Each row is a point on a tangle of strands that fork and nearly touch. The rows are in no order.
(in the rows, 128 means zero)
Points whose rows are less than 92.3 apart are linked; no others are. Some points are linked to none.
letu: [175  89 104 185 145 154 165 133 127 137  92 117  90 112  70 101 151 144
 144 115 147 117 131 103 169]
Toz: [134 117 204 131  83 107  99 108 157  98 172 106 160 103  93 126 100 162
 176 141 114 181 199 138  78]
Kevi: [ 95 169 139 152 117 114  85 160 127 177 112 163  85 148 136 153 108 105
  98  93 149 106  99 134 187]
fosur: [121 153 176 109  46 105  68 111 153 139 101 165 120 143  94 140  89 108
 192 132  68 155 125 153 160]
mam: [153 120 136 156  89  98 133 157 139 155 108 103 114 121 111 121 115  93
 112 109 139 129 132 124 146]
Fedop: [120 141 124 140  85 111 118 116 158 147  82 140 123 155 116 135 106  96
 167 117  93 114  87 145 150]
lepi: [132 107 132 131 181 179 127 104 134 137 118  62  77 122 144 144 129 144
 106 154 138 145 106 107 116]
sopon: [157 168 147 134  82  98  68 132 151 119 182 192 156 114 106 121  93  87
 218 118  70 171 140 117  97]
zazup: [176 118 115 129 209 171  81 119  95 174 131  74 100 131 143 177 104 113
 128 110 166 144  87  83 143]
pas: [ 84 111 147 132 105 135 151  95 102 109  67 132 109 146  93 150 146 196
 159 161 106 128 141 144 181]
Vesug: [141  79 154 160  94 113 175 106 173 109 104  82 133 133  73 118 126 148
 156 146 118 141 138 138 105]
lan: [127  91  89 101 153  98 196 169 105 130 164 169 167 121 160  90 169 139
  59 143 158 136 166 171 115]
fuve: [166 128 109 166 135 127 125 161 101 124 139 103 135 141 121 133 117 107
 123 104 154 119 114  93 154]
viga: [146 128 193 127  73 110 108 112 177 117 170 121 158 112  82 127  85 126
 203 115 113 158 180 138  78]
Dazub: [ 74 124 150 114  83 115 135 110 135  94 105 151 146 108 124 136 131 152
 142 142 106 137 160 162 118]
Likif: [122 174 105 145 107 134  71 147 112 128 139 161 130 162 119 129  95  88
 174 128  90 115  90 104 147]
poror: [115 191 152 119 114 145  52 138 128 134 164 164  87 111 147 139 101  85
 164 127  93 146 107  98 132]
Bilub: [160  63 103 175  88  56 172 151 147 136 105 149 189 126  87 118 112 109
 158 143 116 152 165 157 139]
Kabu: [123 114  85  76 158 110 171 170 111 143 162 179 156 109 154 100 149 121
  57 108 150 112 172 165 116]
loze: [134  91 140 166 163 156 169 149 120 166 117 109  72 144 132 136 143 169
  72 154 167 140  98 118 174]
Vaner: [ 81 133 150  77  84  94 131  79 128 108  81 159 141  98 126 140 168 160
 137 142 101 126 167 177 143]
Mopab: [159 129 130 146  88  98 108 163 147 151 138 105 140 104 131 121 109  63
 113 100 144 135 142 135 131]
dek: [139 111 119 167 160 125 210 173 125 169 123 157  99 149 121 104 174 162
  59 109 171  92  86 116 170]
Fidub: [141 150 137 134 146 150  79 152 134 152 151 100  78 128 148 152 104 100
 111 113 158 130  93 102 141]
dori: [ 92  82 103 110 108  50 191 139 158 159  61 190 168 119 146 128 168  98
 117 129  96 112 122 182 141]
susak: [131 138 102  80 147 103 138 158 107 132 187 168 153 108 163 102 134 106
  50 101 163 132 173 155 102]
vefo: [149 139 115 113 218 169  81 109 116 170 144  75  89 141 148 177 116 105
 102 107 176 119  74  81 119]
refo: [123 135 133 135 130 171  78 112 123 138 130  98  84 122  98 163  83 172
 193 156 117 157 148 115 150]
sav: [165 137 142  84 206 162 158 108  65 103 118  86 186 161 179 123 161 153
  94 109 177 135 103  65 119]
zuv: [108 133 124 104  79 117 123 145 114 123 144 152 129  86 129 130 134 129
 115 144 148 147 190 162 144]
filik: [143 138 161 119 147 153  72 152 121 159 163  73  77 111 146 164  94 119
 111 140 146 161 133  95 140]
Tifu: [124 117  91 137  86  92 137 127 131 136 102 178 157 125  90 115 136 106
 156 104 107 113 141 156 152]
Roz: [100  76 173 136  86  93 181 106 144  93 116 125 167 127  98 116 150 182
 144 180 120 173 183 164 106]
Sil: [103 138 117 123 115 139 134 114 168 115  98 113 117 151 151 123 137  98
 125 136  98 108  77 117 105]
tok: [124 130  66  95 156 142 165 122 100  94 152 164 155  86 153  72 168 144
  85 110 139  97 175 133  83]
Nafo: [150 148 165 133 139 132  77  93 146  85 168  82 145 116 113 132  89 147
 192 140  94 161 152  97  73]
supob: [ 95 136 119  89 100 121 145 118 134 110 123 158 124  72 145 109 151 126
  82 131 127 117 157 163  96]
Tapo: [168 127 111 150 175 139 110 153  78 140 138  83 131 164 138 157 110 143
 130 120 152 118  98  83 154]
lorel: [151 160 143 100 185 158  98 132 112 130 169  88 111 127 177 140 115 102
  82 112 168 122  95  92 104]
Vog: [189 104 128 119 214 176 173  96  88 106 115  77 144 126 149 122 180 162
 110 146 157 147 119  79 119]
zife: [187 134 137 109 197 151 171 138  51 116 125  99 155 154 172 112 174 159
  87 118 197 141 131  88 134]
sozo: [ 71 149 118 107 134 155 127  76 132  91  84 140 104 129 127 127 147 148
 133 148  90  99 107 134 131]
zasot: [ 94 105 130 127 135 143 192 125 146 158  96 124  57 116 141 117 174 141
  81 135 150  95  94 136 139]
sem: [ 74 116 117  90 100 101 183 127 125 124  97 160 137 123 152 120 168 163
  80 146 111 116 135 158 143]
Leb: [123  88 130 152 150 165 120  89 146 129 101  94 108 138  77 144 106 189
 200 173 118 150 140 124 130]
Dagi: [120 126 136 125 153 167  84 115 110 119 151  79 109 116 110 169  81 178
 164 172 110 170 156 102 133]
tigo: [157 123 128 120  96  79 129 193 139 157 162 137 165 119 157 120 116  64
  97 117 138 141 134 148 122]
tovud: [ 92 183 133  88 166 156 108 150  88 126 177 153  96 141 151 128 133 180
  60 120 175 107 147 138 143]
sov: [158 144 110 162 139 135 101 154 127 153 133 110 102 133 135 137 111  88
 111 100 158 110  92  96 145]
Povi: [133 128  96 129 160 130 188 164  60 103 166 143 160 151 144  96 158 179
  72 140 151 124 151 125 151]
lozi: [ 68 149 150  76  86 116 115 111 148 111 118 155 120  86 160 124 145 125
  89 126 108 123 144 165 127]
velad: [136  95  95 158 129 137 177 109 137 142  65 161 105  87  83 101 179 132
 153 104 125  93 104 122 145]
Varem: [171  72 140 187 130 146 175 109 130 118 101 100 119 124  58 103 132 174
 174 154 128 153 160 122 153]
Gibov: [122 124  99 155 124  89 163 163 162 179 111 146 131 139 126 110 149  94
  71  88 128  84  70 139 141]
Tolud: [122 101 121 152 117 101 186 148 108 100 129 123 170 143 117 120 146 161
 123 160 130 142 159 135 141]
Rimi: [177 156 138 132  92  98  79 136 127 118 188 169 172 111 124 119 105  62
 195  98 102 146 136 110  95]
Keb: [115 145 180 111  42  89  98 124 160 146 124 147 140 127 119 139 103  71
 170 133  77 152 124 174 149]
gon: [107 141 105 147 129  87 139 162 162 172 113 173 134 155 159 113 136  69
  84  93 129  92  71 146 126]
fal: [138  97 162 168  81  83 131 116 127 125 103 149 165 150  33 126 108 176
 215 125 128 142 188 161 129]
Gune: [106 112 131 128 146 158 197 141 124 133 121 105  87 122 147 120 178 155
  68 143 141 116  99 128 131]
Sut: [156 121 173 128 127 128 120 111 125  74 169  68 177  97 121 124 113 159
 145 152 143 186 195 100  93]
tid: [105 184 109  77 141 122 106 146  90  82 188 147 200 149 180 100 118 144
  87 136 112 118 141 127 102]
kog: [146  98 154 140 123 135 163 114 153 106 127  55 142 137 133 130 115 133
 121 154 127 151 123 113 107]
pusav: [197 136 133 122 172 150 141 104  94  95 140  82 157 115 141 108 149 128
 130 110 159 130 142  77 100]
Mogub: [118 103 156 150 123 135 157 146 131 172 101  99  66 132 122 147 136 157
  93 143 157 122 123 127 186]
dudud: [125 191 139 133 153 142  82 147 139 156 169 152  93 181 189 137 116  69
  83  95 136  99  55 126 110]
Numo: [ 79 164 143 101 126 150 106 138  99 125 146 151  82 110 154 133 136 179
  65 128 167 132 171 134 148]
bip: [149 155 107  91 170 166 106 102 107  80 165 119 151  91 167  96 144 128
  95 111 154 128 142 100  82]
bifeb: [177 148 110 141 201 147  75 136  83 159 139  78 133 167 152 164 100 111
 138 105 169 127  88  60 152]
Rok: [178  88  96 157 142 101 204 159 111 135 131 133 156 125 119 106 166 125
  97 123 147 122 112 122 143]
zavi: [117 104 155 134 127 145 115 112 116 121 144  66 110 119 129 138  91 186
 141 192 127 181 157 114 149]
ligus: [161 184 165  77 202 156  87 133  75 136 173  87 159 159 205 154 121 122
 100  89 189 136 109  60 118]
dutov: [112 169 109 139 189 157 106 153 102 149 165 144  88 176 149 157 126 152
  74 101 192  81  95 100 138]
Dopi: [148 105 152 142 107 131 136 138 169 151 106  86  88 112 104 127 108 116
 131 134 121 131 108 131 139]
mubeg: [209  79  98 209 153 136 184 127 120 141 100 126 126 124  69  89 160 151
 151 121 147 136 129 112 156]
lolo: [161 113 119 159 127 140 128 121 166 162  88  79  77 130 111 140 115  94
 135 128 130 125  94 104 131]
vum: [109 144 136 103 150 181 100  97 173 128 123  91  80 115 164 136 123 101
 103 130 112 122  87 123  86]
dap: [121 112  86 148 118  98 155 120 151  96 114 168 180 137 108 111 145 104
 186 119  86  98 124 130  85]
belar: [ 92 167 135  99  99 129  92 154 127 116 163 151 126 135 166 143 112  99
  92 132 116 127 127 140 123]
bafod: [109 161 111 124 103 132  87 147 104 125 136 148 118 141 127 140 116 115
 148 113 119 112 122 117 155]
siluz: [ 96 158  98 102 119 114 119 128 152 116 124 188 149 151 168 108 144  73
 130 126  76 102  83 153  85]
vevuv: [151 149  96 142 157 156  93 138 127 130 127 110 115 151 143 131 129  93
 135 106 129  95  69  88 125]
gifa: [103 103 144 121 105  84 126  88 174 100 122 164 189 104  98 124 130 107
 172 125  97 137 165 174  51]
rapap: [ 98 103 157 123  93 127 165  90 148 104  93 118 115  99 109 119 154 159
 126 147 116 141 159 155 108]
tavon: [ 90 103 145  72  86  85 161  94 118 134  64 179 134 101 126 151 179 151
 112 145 115 120 171 197 161]
ziv: [139  71  92 172 114  90 184 142  97 127 135 152 187 140  96 118 145 147
 151 156 128 139 165 135 143]
Zedis: [136  99 163 154  81 104 131  92 144 131  66 146 145 157  28 132 100 188
 221 124 113 137 162 161 149]
Gonun: [123 105  95 147 183 173 125 131  88 145 110  99  80 144 103 151 134 178
 139 162 134 123 107 103 167]
Binuv: [108 113 139 147 121 116 135  97 176  89 113 124 179 152  70 120 121 138
 197 135  89 114 135 140  74]
Ditop: [136 116 122 164 110 137 122  86 168 112 101 123 143 150  56 123 114 127
 217 123 102 107 117 125  91]
Kis: [178 114 108 158 149 154 171 136 134 156 106  96  92 102 115 108 148  93
 102  97 162 105  96  98 122]
rop: [120  90 135 163  99 116 154  96 157 123  69 125 130 137  56 122 132 179
 204 144 112 129 136 155 137]
fol: [117 153 173 120 112 152  76 105 137 102 152 113 113  68 131 125  91 153
 154 146 119 154 171 111 101]
mez: [162 102 131 158 148 154 148  91 133  94 123  93 130 100  78 114 137 150
 180 137 135 134 157 107  92]
zoguk: [152 147 159 138  91 120  74 163 134 173 151  83  80 115 117 159  69 122
 148 126 135 172 126 103 184]
pob: [151  73 135 181 145 164 174 104 131 142  81 102  75 128  55 121 135 186
 170 167 132 134 131 127 171]
Rin: [205 105 149 126 205 185 167 124  65 110 111  92 131 129 144 109 181 156
 108 126 188 153 139  82 148]
gepez: [177 111 103 167 153 133 150 126 161 149  92 102  87 119  99 115 130  92
 128  92 136 105  78 103 126]
Gid: [108 121 129 115 134 134 200 152  88 119 164 146 116 133 166  99 169 179
  32 157 157 136 154 158 135]
mufef: [151 138 163 122 128 134  70 158 125 161 172  74  98 127 140 173  70 133
 151 143 136 180 134  96 166]
pagub: [112 129 132 155 147 146 119 136 130 162 102 107  54 130 119 149 124 133
 105 115 157 113 114 132 182]
tus: [ 63 156 149  98 138 166  89  70 152 103  79 125  96 127 153 147 133 131
 134 139  90 119  97 137 124]
Verev: [ 96 177 107 122 144 148  84 150  91 128 154 150  99 147 150 151 122 130
 106 111 136  88 108 117 150]
Fibu: [112 131 163 120 116 160  71 107 155 163 123  91  77 110 104 163  68 142
 195 150  99 171 143 126 141]
tanep: [150 147 136 106 198 168  96 118 136 143 148  68 107 134 172 169 113 107
 108 114 153 133  80  88  94]
vov: [112 115 123 115 165 186 109 100 165 151 115  83  58  99 134 153 115 115
 125 138 111 131  91 115 110]
sus: [154 152  90  75 166 126 147 151  62  99 188 135 199 140 165 105 141 147
  81 106 167 122 166 120 121]
nad: [108 136 127 116 145 184  81  80 181 152  97 105  74 115 128 153 107  98
 169 146  87 123  90 130 105]
sovu: [ 99 126 163 104  64  92 124 109 184 109 140 123 176 113 155 126 111  92
 131 144  84 149 145 158  84]
Bofaf: [110 146 175 124  66 105  82 105 149 136  90 149 137 140  73 155  91 150
 221 141  89 159 139 154 159]
pur: [ 99 126 102 105  90  71 118 155 136 156 117 198 173 153 149 134 118  64
 134 119  89 121 118 179 141]
fad: [133 123 162 149  74 108 107 117 153 123 118 129 139 134  81 135  88 135
 212 132 100 143 159 149 137]
vosag: [129 154 135 111 149 139 120 110 136  78 152  98 164 138 174 114 117 125
 113 148 109 126 113 106  88]
sos: [107 179 166 105 103 148  58 116 145 114 146 148  97  91 121 136 100 125
 175 133 106 151 147 103 128]
Bogo: [ 86 135 121 107 140 144 132 120 130  97 141 116 145 126 178 119 137 144
  81 144 110 109 108 126 104]
patem: [112  84 112 137 131 107 232 129 134 143 102 181 151  94 124  92 191 159
 103 152 108 106 115 164 127]
gake: [183 170 149 124 112 113  68 124 126  95 202 133 190 114 148 116 108  74
 185  98 109 153 142  83  85]
lupag: [159 102 154 147 102  86 138 125 145 103 161 110 198 120  94 127 109 132
 183 140 127 156 188 129  92]
malas: [109 133  99 146 181 153 131 154  85 144 141 136  73 158 126 148 139 176
  83 117 179  98  98 112 170]
lidif: [197  97 143 161 163 164 138 124  83 111 135  59 123 137 112 137 123 166
 146 158 157 178 157  96 141]
totu: [137 177 120 131 119 147  87 115 151 111 154 159 116 140 155 110 121  56
 156 110 103 118  78 119  84]
gav: [142  89 140 137  95  65 129 135 164 122 155 129 194 121 109 118 106  95
 173 125 110 153 178 156  79]
kamom: [150 148  88 159  91 112  74 137 139 152 115 185 129 104 106  90 114  53
 179  73 108 111 122 133 126]
Noz: [138  84 116 150 106 108 191 119 149 129 102 149 128  82  93 100 171 129
 133 137 133 135 172 151 118]
Zefo: [ 91 132 127 140 134 145 136  77 151  75  98 130 154 152 103 119 132 143
 195 145  78 106 104 133  87]
Pules: [155 178 129 108 164 161  72 124 119 102 179 105 136 107 167 127 127  97
 142 104 134 127 124  76  86]
fariz: [136 176 120 111 148 140 100 137 125 119 162 122 153 178 197 115 117  75
 104 116 124 117  55  98  89]
guse: [114 125 134  90  82  87 121  92 154 140  53 194 145 126 126 131 162  74
 171 104  75 115 112 180 137]
kof: [ 84 161 136 102 142 182  66  83 150 121  90 135  63 126 144 142 120 111
 157 138  97 129  78 129 111]
Guni: [143 118 100 115 110 106 131 174  89 131 178 145 149 102 137 129 132 103
 103 111 162 123 181 138 133]
geg: [ 87 137 124 110  99 106 131 159 138 138 137 155 131 138 157 135 129  98
  89 116 125 110 121 158 143]
kipa: [ 93 132 131 108 132 138 162 136  91 101 147 118 128 138 176 106 155 204
  44 174 148 153 155 143 149]
lemab: [127 139 130 116 112 118 132 182 103 150 182 145 123 131 139 130 135 121
  69 113 190 125 162 146 156]
paba: [ 81 135 176 116 131 153  70  72 177 103 129  90 110  99 137 143  83 177
 135 183  91 179 135 131  95]
rilu: [126 138 107 134  99 140 114  99 160 139  70 162  96 105  96 120 147  91
 168 101 107  86 107 137 122]
bedad: [124 148  98 146  96 111 111 119 150 161  57 179  97 120 104 111 145  70
 129  81 114  86  89 149 153]
vep: [145  86 114 158  92  74 147 131 166 123 115 133 181 130  96 119 117  90
 154 125 107 135 139 145 114]
dutog: [ 98 122 144 101  87 120 138 134 112 118 139 119 118 105 147 129 137 160
  79 150 149 150 187 143 144]
gizek: [113 105  94 155 170 170 159 119  99 109 109 119 102 142 116 124 145 202
 151 173 109 127 121 105 164]
kas: [ 79 112 124 141 117 126 153 126 112 109  98 120 126 158 115 142 118 183
 144 158 103 132 117 130 178]
led: [ 97 145 149 133  87 131  95 134 139 153 105 114  89 150 125 163 104 125
 144 141 101 132 100 143 186]
Koru: [187 105 128 125 181 162 153  94  86  90 121  64 170 136 134 130 144 142
 146 155 158 150 136  74 108]
mab: [127  84 160 172  96 102 152 109 136 108 121 139 171 140  50 107 121 173
 199 142 131 153 190 158  96]
gez: [153 126 178 143  86 113  92 112 166 125 153 110 139 128  67 144  59 139
 222 138  93 161 153 121 103]
tivab: [122  80 126 153 140  99 180 105 135  72 137 138 203 130  98 106 155 156
 152 160 121 147 174 149  86]
Leku: [106 152 143  89  89 103  98 101 129 152  55 181 120 128 133 142 169  58
 144  95 100 112  90 181 165]
Lemam: [125 110 116  94 100  95 127 164 104 151 146 176 142  83 148 125 129 110
 103 112 145 143 207 161 134]
mut: [139 133 163 130  97 130  82 140 150 158 133 101  80 107 101 165  67 119
 182 136 114 164 156 127 164]
gol: [139 167 119 102 162 170 111 125 118 109 162 106 115 105 169 117 138 117
  88  99 142 114 119 100  93]
Vugom: [ 65 170 137  74 112 122 121 125 132 116 143 155 126 114 179 117 125 161
  62 127 115 124 138 163 126]
Dogeb: [153  91 138 153 155 138 177 101 151  86 125  68 163 138 129 119 129 154
 141 157 126 140 106  98  91]
fep: [143 188 158 131 128 141  61 149 129 149 170 140 102 148 158 139  81  71
 158 128 100 153  72  91 129]
sudi: [152 108 129 174 173 129 197 168 104 159 125 108  96 148 127 121 162 175
  61 148 159 126  81 116 185]
nin: [104 156 126 115  91 120  99 117 145 158  50 164  90 135 131 145 164  78
 121  91 110  94  69 156 158]
moz: [ 92 113 162 113  91 141 155 100 150 128  82 110  86 102 108 140 151 148
 110 149 114 129 123 166 138]
Napu: [136  82 161 174 114 129 158  91 179 122  84 101 137 146  45 128 104 183
 194 143 113 139 144 151 111]
Fenat: [102 110  81 115 121  68 151 168 125 156 127 186 169 144 150 119 146  92
 104 118 101  95 113 167 130]
Matev: [ 89 107 113  88 103  85 188 123 141 143  84 183 134 113 150 117 169 110
 110 136  94 101 115 180 138]
buka: [110 179 112 124 150 129 116 144 149 163 148 162 102 193 166 120 136  82
  64  89 139  68  46 138 108]
rif: [109 139  91 132 177 159 118 115  91 111 144 108 137 145 138 135 113 160
 120 147 129 105 101  88 135]
tup: [164 121 135 147 138 151  79 130 159 158 127  59 100 140 122 155  67 105
 178 132 109 152  81 107 133]
fum: [151 121 169 130  94 103 122 114 139  87 190 104 205 107 120 130 112 143
 165 135 124 179 190 121  84]
Fugi: [ 81 169 103  81 109 137 119 112 143 119 100 196 125 150 165 110 167  85
 111 116  95  83  68 170 103]
suzu: [106 113  98 115  98  86 146 166 137 158 134 168 143 116 148 121 147 102
  78 118 118 110 145 167 132]
Megin: [ 81 136 125  99 117 168 122 100 129  93 107 145  85  85 127 125 143 166
 104 131 134 116 157 128 130]
pezo: [175 114 148 141 170 149 142 156 100 161 134  68  88 117 145 140 132 127
  75 122 200 137 137 108 148]
puf: [114 144 143 115  86  87  85 125 133  87 180 168 190 105 122 129 105 135
 188 133  86 159 183 135  92]
sur: [139 106 125 151 135 123 175 105 163  84 125  92 177 143 116 115 141 118
 149 140 108 105 106 114  70]
mida: [137 119  91 148 137 114 165 115 129  91 123 121 170 137 122 109 150 130
 156 130 105 105 106 115 100]
gep: [170 125 121 147 165 159 143 131  66  87 145  94 144 151 126 129 135 174
 126 153 162 160 156  90 153]
kivu: [ 91 115 123 108 122 148 136  99 126  83 116 158 118  74 127  94 157 153
 105 132 131 123 177 151 105]
zik: [137 114 130 116 157 153  77 115 160 178 115  69  86 128 128 172  71 113
 152 152 113 152  99 114 130]
gilu: [179 176 148 101 136 141  84 111 136  96 183 101 162  97 164 123 111  81
 163 108 113 149 135  77  72]
Fomur: [102 127  92 106 118  98 140 115 140 115 135 185 181 135 151 107 128  79
 132 124  85 106 130 156  78]
gor: [115 193 110 126 160 139  87 159  96 145 174 173  94 172 153 154 108 123
  86  90 161  76 100 117 141]
giv: [202  83  95 181 135 101 191 145 121 130 112 130 148 117  83  84 170 130
 139 112 139 120 125 105 141]
tibuz: [140 117 137 139  93 130 123 100 165 122 112 133 116  90  76 126 137 106
 179 105 115 124 169 138 104]
Tum: [ 74 133 112 112 157 178 131 111 109 127 111 127  66 108 136 129 152 179
 101 141 133 110 132 121 143]
kotik: [106 104 138 137 146 164 112 124 122 164 115  69  82 130 130 159  99 171
 126 180 135 175 154 127 160]
Gub: [140  84 153 148 103 132 162 108 165 128 100  62  98 122 103 123 126 133
 134 152 119 144 142 130 118]
lotip: [ 91 102 143 118 124 148 152 108 158 139  82  95  66 122 135 137 155 152
 101 148 127 120 105 146 143]
sido: [124 146 130 117 112  95 130 187  92 131 174 130 148 162 161 138 104 122
  68 121 162 115 137 125 153]
gida: [122 116 120 142  75  94 133 133 140 136  79 149 137 144  98 131 129 121
 152 123 100 121 122 148 160]
kib: [120 142 167 100  39  85 102 148 163 158 122 160 127 118 140 136 106  55
 120 115  93 152 126 171 141]
neme: [154 113 126 161 147 129 166 143 135 161 117 114  80 103 123 118 169 117
  69  93 179 110 110 120 148]
zado: [ 94 135 106 134 167 169 135 130  96 147 110 145  50 128 119 152 164 182
  82 116 154  76 112 128 157]
Nuv: [152  85 119 173 136 153 168 108 149 152  72 111  67 104  63 111 144 164
 156 132 133 121 117 119 151]
faf: [ 51 142 136  85 109 121 158 136 115 114 119 154 120 124 170 119 155 177
  58 139 129 123 147 172 151]
maka: [171 192 150  73 173 140  87 148  86 133 191 129 151 146 194 145 120 109
  85  77 172 136 117  86 106]
dav: [112  88 127 167 121 105 172  97 134  96 120 145 173 142  61 110 160 184
 186 153 109 143 175 160  90]
nugo: [118 159 112 145 106  96  95 180 108 166 134 180 119 150 130 129 113  85
 103  85 146 101  96 137 180]
far: [ 82 156 157 121  87 114  94 148 135 162 107 153  82 149 140 158 116  89
 115 113 126 116 103 147 183]
lugap: [104 152  77 112 132 135 131 140 105 100 147 168 149 131 153 109 149 116
 112 110 120  90 129 135 116]
tosaf: [112 151 104 128 128 100 128 184  98 154 149 166 123 179 148 136 119 124
  85 107 162  92 115 136 169]
gof: [132 185 124 130 139 142  89 149 141 134 165 144 124 174 176 119 120  50
 110 110 119 112  63 128  90]
ziki: [115  89 114  98  99  57 152 110 164 145  50 185 160 115 117 132 161  85
 151 110  76 112 117 185 132]
Gopin: [144 126 120 147  99 145  99 101 150 133  87 145 104  83  73 106 116  96
 177  91 125 111 143 133 132]
Puvo: [ 64 141 111 128 148 154 128  85 123  78  99 131 127 144 130 136 130 167
 162 152  84 100 100 115 106]
Kibi: [133 177 139 103 172 145 104 157  70 129 198 121 113 150 164 136 130 160
  66 120 181 120 150 112 138]
mosas: [ 76 185 153  86 115 144  79 123 143 102 161 127 105 136 187 137 108 127
 100 136 103 136 104 148 112]
luzit: [ 97 126 120 118 141 133 174 122 130 122 123 101 124 134 158 128 156 165
  73 152 118 112  94 126 121]
disos: [124 154 100 135 129 158  96 126 150 118 129 140 101 120 135 125 121  76
 156 106 124  98  96 107 101]
bef: [180 113 107 151 153 162  95 107 116 136 125  74 115 125  89 145  90 134
 194 135 126 148 126  94 119]
nom: [177  60  96 163 107  75 193 165 114 142 129 154 182 121  97  98 135 130
 127 153 142 151 164 145 151]
pulud: [145 102 141 140 146 160 101 126 135 171 117  70  62 123 113 172  87 142
 143 148 140 158 131 123 153]
Pozu: [108 100 122 154  95 110 168 131 113 114 115 107 136 160  94 137 126 175
 159 177 116 149 148 135 165]
rogog: [154 117 117 117 163 143 173 147  67  88 164 117 162 151 140 114 157 165
  97 151 158 141 154 104 145]
div: [155 191 147  85 173 143  93 165  68 128 201 128 159 148 180 139 120 135
  75  84 198 126 155  93 132]
rom: [145 126 138 133 146 134 162 159 113 143 142 114  87 122 146 129 144 128
  55 109 183 113 132 123 146]
rov: [ 94 132 124 143  94 117 130 154 119 136 109 110 101 161 134 146 109 148
 124 142 119 122 117 122 184]
sis: [170 147 161  79 210 166 117 111  75 119 130  71 177 159 188 142 132 142
  88  93 190 138 105  59 118]
zuge: [111 115 105 169 170 155 107 139 114 171 114  90  74 138 114 154 120 139
 122 133 146 118  95 107 173]
Teze: [109 150 145  95 106 128 120 137 110  96 166 121 135  93 167 115 118 161
  67 146 141 152 192 130 126]
beko: [167 172 132 123 173 130 108 154  86 146 154 121 134 167 160 154 124 110
  69  78 206 100 101  97 140]
vota: [ 91 137 104 123 176 181 112 105  93 104 133 107  96 128 135 146 134 193
 112 159 133 123 127  98 135]
dom: [128 156 141 103 162 150 105 120 130  94 156  84 149 164 198 126 115 105
  96 133 113 119  78  99  86]
tuneb: [129 120 119 101 158 119 195 167  78 128 172 139 162 163 158 101 164 181
  35 143 163 134 146 138 138]
safik: [ 86  75  75  99 153  70 211 136 131 144  99 204 190 117 142 109 159 138
 125 159  99 114 142 179 115]
Pani: [172 129 110 173 127 127  93 114 152 114 112 128 145 140  73 117  89 108
 209 106 107 110 111 114 103]
vadu: [139  98  95 128 105  74 154 168 140 136 142 143 183 127 138 128 121  95
 100 130 129 131 148 157 141]
Mup: [ 91 137  72  82 139  79 108 182  88 153 167 221 165 145 158 126 130 107
  98 105 137  97 164 168 133]
Dise: [148 149 161 137  80 110  71 114 166 107 156 190 165 125  71 121 101  87
 242 108  87 151 140 146  79]
Valag: [122  78  82 103 151  81 214 164 122 144 132 185 189 116 154  92 166 132
  81 150 124 116 139 169 121]
Nakag: [106  71 121 131 116  76 154 117 131 105 135 155 200 108 108 116 141 140
 153 156 108 145 192 165  89]
Maf: [112 168 132 142  74 117  74 137 145 138 114 165 131 169 120 139  92  84
 166 116  83 127  74 124 162]
loku: [177 143 127  96 163 151 119 103 107  64 155  96 183  96 157 106 142 132
 122 117 151 133 159  88  85]
gal: [119 148 127  74 122 120 113 152  92 117 196 151 152  98 174 111 131 140
  54 118 160 131 179 149 119]
vere: [118 106 105 163 116  82 184 167 144 201 103 162 120 114 114 115 152 109
  57  94 152 101  99 148 171]
Fipad: [101 103 125 139  96 138 161  94 122 125  71 141 108 120  83 136 151 170
 173 143 114 120 145 142 155]
Ranag: [160 115 124 139 117 136 130 101 151  94 133 115 135  80  95 112 126 121
 159 117 140 123 171 111  82]
Bosav: [200  92 139 151 179 165 129 107 116 146 128  59 116 134  93 139  95 151
 171 153 143 169 145  97 139]
nipa: [155 118 140 128 155 151 141 133 124 130 141  68  96 105 143 140 124 132
 103 134 164 146 130 104 130]
nufub: [135 130 159 129  64  86 111 145 166 165  92 144 110 110 119 131 116  60
 121  96 113 133 125 170 152]
tabek: [182 129 115 170 131 134  84 117 140 138 123  99 122 142  70 121  65 123
 210 112 120 126 121  94 126]
Zazur: [143 196 154 122 168 151  45 148 118 139 193 127 112 167 190 159  92  93
 130 124 119 149  64  78 128]
lal: [102 104  87 124  99  82 134 118 143 117  94 189 180 125  89 132 139 100
 180 120  87 109 144 163 118]
zeku: [106 160 101 148 120 125 114 141 155 160 110 178 116 167 162 122 141  77
  98  87 109  87  52 146 111]
mib: [138 110 105 153 149  98 208 177 123 183 129 167 127 136 129 120 157 129
  45  96 163  85 106 147 151]
pup: [107 133  84 103 114  96 103 149 125 134 135 210 184 126 157 115 123  61
 147 118  97 116 125 165 115]
Sonim: [168  89 136 169 133 150 178 116 124 105 120  96 117 114  86 116 147 161
 154 152 151 138 157 115 119]
Vage: [131 131 162 122 126 141 112 100 139  82 151  77 128  96 131 130 115 152
 125 157 121 161 175 112  94]

A fork is a point with three links. Follow the links from the first point to the second and name the forks in between, in order.
Gub, Bofaf: rop kas fum
ziv, Maf: kas rop Gub
vevuv, lotip: gof
nin, Verev: Tum
Fedop, sido: Gub rop kas
totu, sopon: sov gol
gof, gol: sov
rop, fum: kas
Zazur, fal: fum kas rop

Follow the links from the first point to the second, and from the first to the third. Name the last point that the two ways share.
gepez, gida, Tolud: Gub
sopon, sov, sav: gol
mosas, nugo, Bilub: kas
geg, Sut, mab: rop
kotik, Vog, sopon: gol
loku, Dagi, lotip: sov
Megin, Fipad, Kis: Gub
nugo, nad, Keb: kas
pas, gepez, siluz: Dopi

Name the points in between on the shortest way along the links from the first point to the second, in order.
zoguk, dek: mufef filik Fidub sov vevuv disos totu gof dudud buka zeku gon Gibov vere mib
Kevi, Teze: nugo tosaf sido lemab Guni Lemam zuv dutog
mez, vota: Ranag tibuz Gopin rilu bedad nin Leku guse ziki dori Matev sem faf Vugom lozi supob kivu Megin Tum
Pani, gepez: Ditop Binuv Zefo Puvo sozo tus kof nad vov lepi nipa pezo rom neme Kis
Lemam, geg: Guni lemab sido tosaf nugo Kevi far led rov kas pas Fipad rop Napu Vesug Gub Dopi mam Mopab tigo vadu suzu
